A landscape with many valleys, sampled at points; each row gives a point and its height.
From any point a ball rolls to the lowest of the 2 points nearest to it. It stops when none of these is lower. Distance is the straight distance between rows; heights are no part of it.
(523): [158 110 147 180 169 135 133 138  76 145 148  95  64 123 147 148 121 111
  99 174 106 106 108 141 155 172]  height 833
(680): [156 123 133 216 181 123 125  86 156 159 132 122 114 100 142 135 149 104
 107 161 141 111 144 149 114 181]  height 735
(605): [103 136  86 207 101  97 138 103 109 103 109 140 112 108 168 137 154  97
 162 132 161 132 133 128 157 162]  height 452
(651): [125 143 170 141 108 100 118 127 138  85 119 161 135 137 131 175 133 146
 114 140 144  99 167 130 174 113]  height 417
(597): [ 68 105 119 159 119  87 141 165  78 129 192  33  64 117 152 117 120 198
 126 199  89  94 148  90 109 167]  height 427
(16): [114 130 150 166  67 121  99 105 105  79 111 160 205 116 163 146 139  95
 110 149 130 116 195  99 158  99]  height 215
(711): [171 101 125 138  75 159 141  91  97 131 144 139 102 108 144 154 109  89
 126 126 121  90 137 127  93 135]  height 906
(294): [106 143 140 155  89  72 138 136 130  97 119 127  87 119 156 124 140 148
 156 104 183 140 112 131 168 116]  height 528
(544): [156 152 139  92 189 162 106 123 178 156 142 134 183 122 103  78 118 103
 148 111  60 178  76 133 115 160]  height 323
(113): [100  91 152 143 134 102 141 158  84 133 168  62  61 129 144 158 128 173
 121 175 116  98 139  91  89 170]  height 336
(957): [129 155 134 124  51 152 103  98 105 101 119 163 194 126 155 137  94 108
 104 106 138 104 194  93 155 101]  height 249
(103): [127 140 111 120 168 108 154 145 193 169 132 142 145 109  82 100 106 107
 116 126 119 143  81 156  86 103]  height 288
(369): [121 162 131 157 183 159 111  55 174 147 110 155 168 112  87 132 152 141
 135 133 157 160 133 109  88 122]  height 684
(954): [ 74 103 113 191 160  88 123 135 180 122 119 117  97 147 117 145 187 162
 104 178 138  89 163 145 169 151]  height 510
(59): [133 115 142 201 106 101 120  89 133  75 104 148 145 122 163 155 176  82
 130 154 140 111 172 147 140 152]  height 464
(632): [115 103 125 195  97  73 140 104 154  87 126 121 109 131 161 142 167  85
 130 142 151 100 163 162 132 111]  height 328
(1049): [128 132 107 119  42 156 126 102 143 140 118 166 152 110 150 115 141 115
 144  68 150 116 153 108 144 112]  height 300
(292): [123 122 140  28 129 132 143 182 152 102 143 116  84 162 141  91 118 153
 129 106 106 146 111 153 111 114]  height 327
(989): [127 157 121  87 186 147 106 164 176 144  73 159 157 161 123 110 122 140
 143 106 129 180 120 167 110 100]  height 194
(339): [107 113 119  21 124 130 142 167 116 101 163  84 105 157 143  79 110 110
 125  93  82 172 103 146 121 136]  height 361
(618): [145  87 112 108 116  84 171 144 118 130 173  81  85 107 129 148 120 126
  80 157 125  52 120 118  67 106]  height 914
(517): [145  92 118 116  88 113 156 106 105 119 167 112  89 115 132 138 123  90
  96 125 127  75 120 120  45 117]  height 910
(81): [148 113 121 191  70 121 121  81 107 114 105 144 121 104 173 139 142 100
 138 130 137 118 166 151 137 150]  height 534
(41): [157 119 129 180 119  94 127 122  81 117 138 115  67  94 152 121 120 105
 118 151 125 109 128 149 154 171]  height 857
(534): [118 104 169 169 103  76 115 129 163  80 127 132 109 156 135 167 172 152
 116 149 130  88 175 151 170 127]  height 488
(971): [127 115 143  40 128 141 125 193 145 121 134 133  86 181 100 155 108 201
 123 122 127 105 134 136 127  95]  height 399
(159): [149 152 133 210 175 153 101  66 167 150 126 135 136  91 108 135 142 136
 123 144 141 133 133 116  97 153]  height 698
(646): [139 141 165 119 144 137 110 160  72 134 143 101  97 118 144 117  96 124
 149 108 131 143 107 136 194 158]  height 459
(536): [120  81 136 159  94  83 163 134 165  90 128 138  90 158 103 152 143 149
 116 125 171  98 155 155 131  64]  height 269
(826): [154 112 106 157 113 101 138 136  78 129 134 102  92  69 150 106  97  87
 115 121 133 108 104 131 127 134]  height 872
(23): [ 84 127 124 162 130 100 152 128 133  64 114 160 124 194 129 171 189 151
 138 151 193 130 151 131 159  96]  height 595
(603): [158 146 138  93  77 154  87 102 112 121 118 181 188 117 118 151  96 100
 109 117 112 119 156  97 121 110]  height 189
(653): [143 138 156  82 171 151 105 190 163 136 111 142 120 162 104 149 112 175
 122 122 130 110 140 148 162 108]  height 428
(704): [105 143  85 105 128 101 142 133 170 135  81 170 134 131 114  92 118 124
 150 108 158 159  95 153  93 101]  height 137
(899): [106 108 143 121 119  57 145 172  81 134 177  46 130  79 116 104 116 186
 110 170  94  93 134 107 152 108]  height 517
(402): [163 155 154  86 121 167 105 110 128 130 127 153 171 150 101 180  98 100
 103 137  99 109 137  95  88 127]  height 227
(441): [127 138  94 139 141 162 112 106 136 169  99 116 177  83 130  81  99 112
 173  97 121 194  83 111 130 144]  height 444
(545): [120 119 110 133 132  52 143 173 116 114 151  61 118  80 124 102 129 211
 106 164 127  94 150 117 159  74]  height 555
(895): [132 106 163 100 155 117 134 157 110 153 154  88 107 111 108 140 104 120
 119 128 114 116  84 123 135 139]  height 210
(529): [ 68 116 111 167 162 110 169 118 121  73 136 169 152 191 133 175 226 122
 125 173 153  98 151 151 139 113]  height 626
(871): [175 110 107 152  60 176 109  67  80 164 127 137 150 107 150 153 120 110
 128 143 106 100 163 101  94 130]  height 902
(923): [ 91 153 121 157 165 135 153  79 117 108 120 168 174 169 117 167 176 135
 139 165 166 138 153 142 105  73]  height 650
(1056): [120 106 101  80  61 169 170 127  98 106 161 126 104 135 132 100 119 103
 113 120 138 157  95  90  64 179]  height 224
(958): [ 83  83 158 193 110  91 140 141 163  69 108 138 128 184 132 152 205 176
 110 171 130 101 182 146 169  98]  height 558
(640): [ 89 142  86 174  93 118 129  76 104 135 105 150 131 110 155 143 147 119
 176 126 179 142 138 110 128 134]  height 391
(218): [130 130 100  84 162  84 144 172 126 135 134  71 154 116 107  59  99  89
 117  96 102 158  95 140 148 105]  height 387
(245): [127  86 114 142 113 101 153 158 162 128 137 130  89 143  82 135 115 175
  97 129 129  82 130 145 120  67]  height 337
(63): [147 138 158  86 183 177 132 150 150 171 187 110 172 135  92 114 120  93
 127 136  50 158  64 127 104 157]  height 293
(69): [132 120 109  43  96 209 122 144  81 128 144 113 157 153 173  88 114 109
 127 110  73 203 115 128 127 174]  height 400
(765): [140 138 122  44 120 139 119 171 165 104 108 149 110 160 141  99 106 132
 127  98  94 164 111 181 117 106]  height 292
(764): [160 152 108  80 134 167  94 100 166 148 112 152 192 114 131  85 109 141
 156 127  68 185  99 116 115 154]  height 350
(735): [117 156 105  91 102 136 133 131 165 113  86 183 149 164 111 119 139 137
 161  98 160 152 145 153 112  95]  height 231
(1009): [ 76  97 154  47 177 148 124 177 112 141 175  48 112 173 100 126 129 172
 132 127  77 136 101 120 142 120]  height 406
(136): [115  92 135 115  96 147 171 165 102 107 145  85  96 132 120 105 119 102
 104 124 134 147 104  74  49 177]  height 197
(154): [105 156  76 146 147 151 127  89 129 160  93 139 161  97 125 107 124 140
 181 115 144 167  94  85 106 137]  height 467
(712): [144 134  82  76  45 165 143 102 143 145 142 174 142 120 146  87 117 119
 133  80 124 118 134 113 119 150]  height 266
(364): [166 104 108 166  96 142 140 118  44 168 127 109  92  93 158 113 113  84
 127 118 110 118  95 142 135 133]  height 881
(990): [169 170 150 101 165 151  94 126 137 151 119 163 163 112 116 145  92 110
 125 118 129 120 128 105 122 132]  height 264
(435): [137 169 157  65 124 123 106 166 155 105  77 158 133 152 149 131 113 146
 140  78 165 136 152 138 157  91]  height 478
(866): [186 125 101 172  92 166  95  63 106 163  91 146 172 106 133 141 119 143
 141 131 107 131 167  84 118 133]  height 897
(170): [155 145 126  42 104 191 110 144  75 136 127 123 135 125 168 107  98 120
 138  79 106 154 116 126 143 148]  height 409
(903): [140 112 143 176 158 111 130 118 175 159 125 147 118 123  97 163 123 121
 115 135 157  95 137 154 103 116]  height 256
(165): [159 105 129 152 112 177 141 123  30 147 130 112  90 120 134 129 123  91
 128 145 118 125  91 119 100 148]  height 887
(749): [121  84 153 122 130 129 172 162  72 127 157  66  74 126 119 155 124 126
 117 137 140 112 102  69  77 158]  height 247
(755): [ 89 124 134 171 129 117 158 126 144  87 101 167 157 176 101 168 169 134
 146 141 182 136 155 151 122  62]  height 622
(692): [131 102 150  91 101 122 147 160 138 112 143 128  70 161  80 140 122 194
 115 125 132  85 151 136 129  84]  height 375
(162): [181 125 157 186 149 146 117 107  93 141 142 119  85 139 154 165 141 103
  98 191 105  85 154 142 140 192]  height 806
(727): [135 138  74 100 135 109 136 131 186 148 109 152 153 122  87  71  99 118
 138 123 100 165  74 162  88 112]  height 230
(247): [120 156 147 102 102 111 114 147 134 101  98 143 106 131 158 122 124 131
 158  74 174 146 126 131 171 116]  height 499
(25): [130  94 119 164  83  70 152 110 152  93 137 120  84 110 137 130 144 127
 104 107 163  88 149 147 130  76]  height 170
(611): [138 164 156 139 199 167  95 104 157 175 115 140 168  87 105 100 122 130
 138 117 124 188  95 106 122 142]  height 173
(392): [182 120 107 185 109 165 110  89  75 181 117 124 117  84 127  95 112 108
 155 125 114 132 101 123 132 143]  height 888
(51): [ 80  81 121 190 155  97 171 120 156  61 117 131 138 182 136 156 217 143
 130 193 147  93 167 155 147 112]  height 615
(143): [149 115 162 149 152 115 133 132 150 166 140 124 120 101  97 138 110 116
 117 118 131  99  92 144 121 134]  height 100
(994): [136 165 141  99 144 127  92 171 164 106  95 164 138 170 110 158 106 145
 124 118 164 121 152 135 147  92]  height 456
(119): [102 171 113 139 170 145 115  71 145 117  93 186 180 149  87 167 147 144
 151 153 171 164 160 113  92  95]  height 671
(363): [173 149 115 173 124 172 108  72 106 176  92 147 162  83 129 120 107 131
 159 132 118 147 107 106 133 153]  height 892
(543): [153 131 156  77 169 146 120 146 118 161 143 119 141 127 103 135 110 103
 141 116  85 140  74 141 131 154]  height 261
(579): [144 169 110  62 130 147  89 148 170 120  96 169 157 139 150 117  97 127
 134  99 108 174 125 162 112 118]  height 257
(932): [118 138  87 143  71 154 117  98 120 163  97 162 160 111 155 134 136 143
 171  91 160 144 157  83 139 128]  height 339
(1060): [105 111 133  59 186 130 128 189 153 154 154  77 137 159  95 107 117 134
 118 119  78 138  96 157 163 119]  height 355
(703): [ 86 149 135 164 120  68 145 149 142  69 122 144  99 164 136 145 181 168
 150 125 178 129 141 131 168 127]  height 565
(484): [ 87 124 146 135 122  74 159 155  60 147 210  50  85  94 146 111 114 203
 113 183  93 104 149  72 128 132]  height 481
(465): [115 119 112  98 176  95 148 174 160 168 128 113 137 114  90  85 102 116
 110 105 129 142  75 148 131  98]  height 340
(541): [ 96 125 112 185 165 117 120 125 188 147 120 120 111 137 103 155 150 148
  95 141 165  99 131 157 143 125]  height 384
(667): [116 149 158 153  93 104  99  96 124  77 100 163 186 133 137 174 140 103
 129 133 168 126 185 124 158 108]  height 338
(430): [130 127  95  68  45 190 174  92 117 121 169 153 105 127 126  95 116 105
 102  94 128  99 114 100  93 153]  height 244
(186): [128 184 133 109 196 153  91 136 177 157  94 153 168 121 112 112 128 134
 127 109 147 179 113 128 117 122]  height 105
(724): [126 133 161  92 208 150 107 153 149 171 133 106 141 138 101 125 115 127
 117 102 112 141  91 151 159 123]  height 303
(910): [ 86 163  74 156 143 120 138  70 128 157 111 152 144 114 130 136 147 125
 181 128 166 143 124 104  87 115]  height 436
(479): [150 142 130  95 139 137 103 148  91 142 114 128 142 118 158 121 101 101
 151  82 123 157 112 143 170 152]  height 430
(432): [163 140 162 187 159 131 102  90 137 132 138 142 130 117 148 164 147 110
  92 165 112  96 152 136 134 172]  height 776
(758): [104  92 142 169 129  69 113 137 167 108 131 117  84 137 134 140 167 170
  99 177 104  68 159 135 180 165]  height 584
(956): [128 127 173 100 139  99 147 152  63 115 171  70  69 125 138 107 105 150
 144 121 117 122 124 115 168 148]  height 489
(978): [162 196 151 152 185 166  81 110 133 160 126 144 169  96 115 136  97 132
 114 139 130 144 118  99 132 151]  height 225
(192): [117 106 116  33 120 183 137 166  90  89 164  78 131 165 151  94 126  87
 130  97  70 196 109 135 126 170]  height 386
(338): [127 131 115 110 160 137 127 140 125 161 122  89 166 106 117  67 101  79
 152  87 100 187  96 139 148 133]  height 420

For each start below, name the point where the ball stops.
(703) | (25)
(826) | (25)
(517) | (25)
(646) | (186)
(441) | (704)

Call two points neighbours if one is among the 2 nearest of the other. Go from one point of each pair to the other, from neighbour to neighbour, staying as low as possible. Name the highest point that can't be avoided.
(704) / (640) | (154)
(16) / (186) | (990)
(603) / (16) | (957)
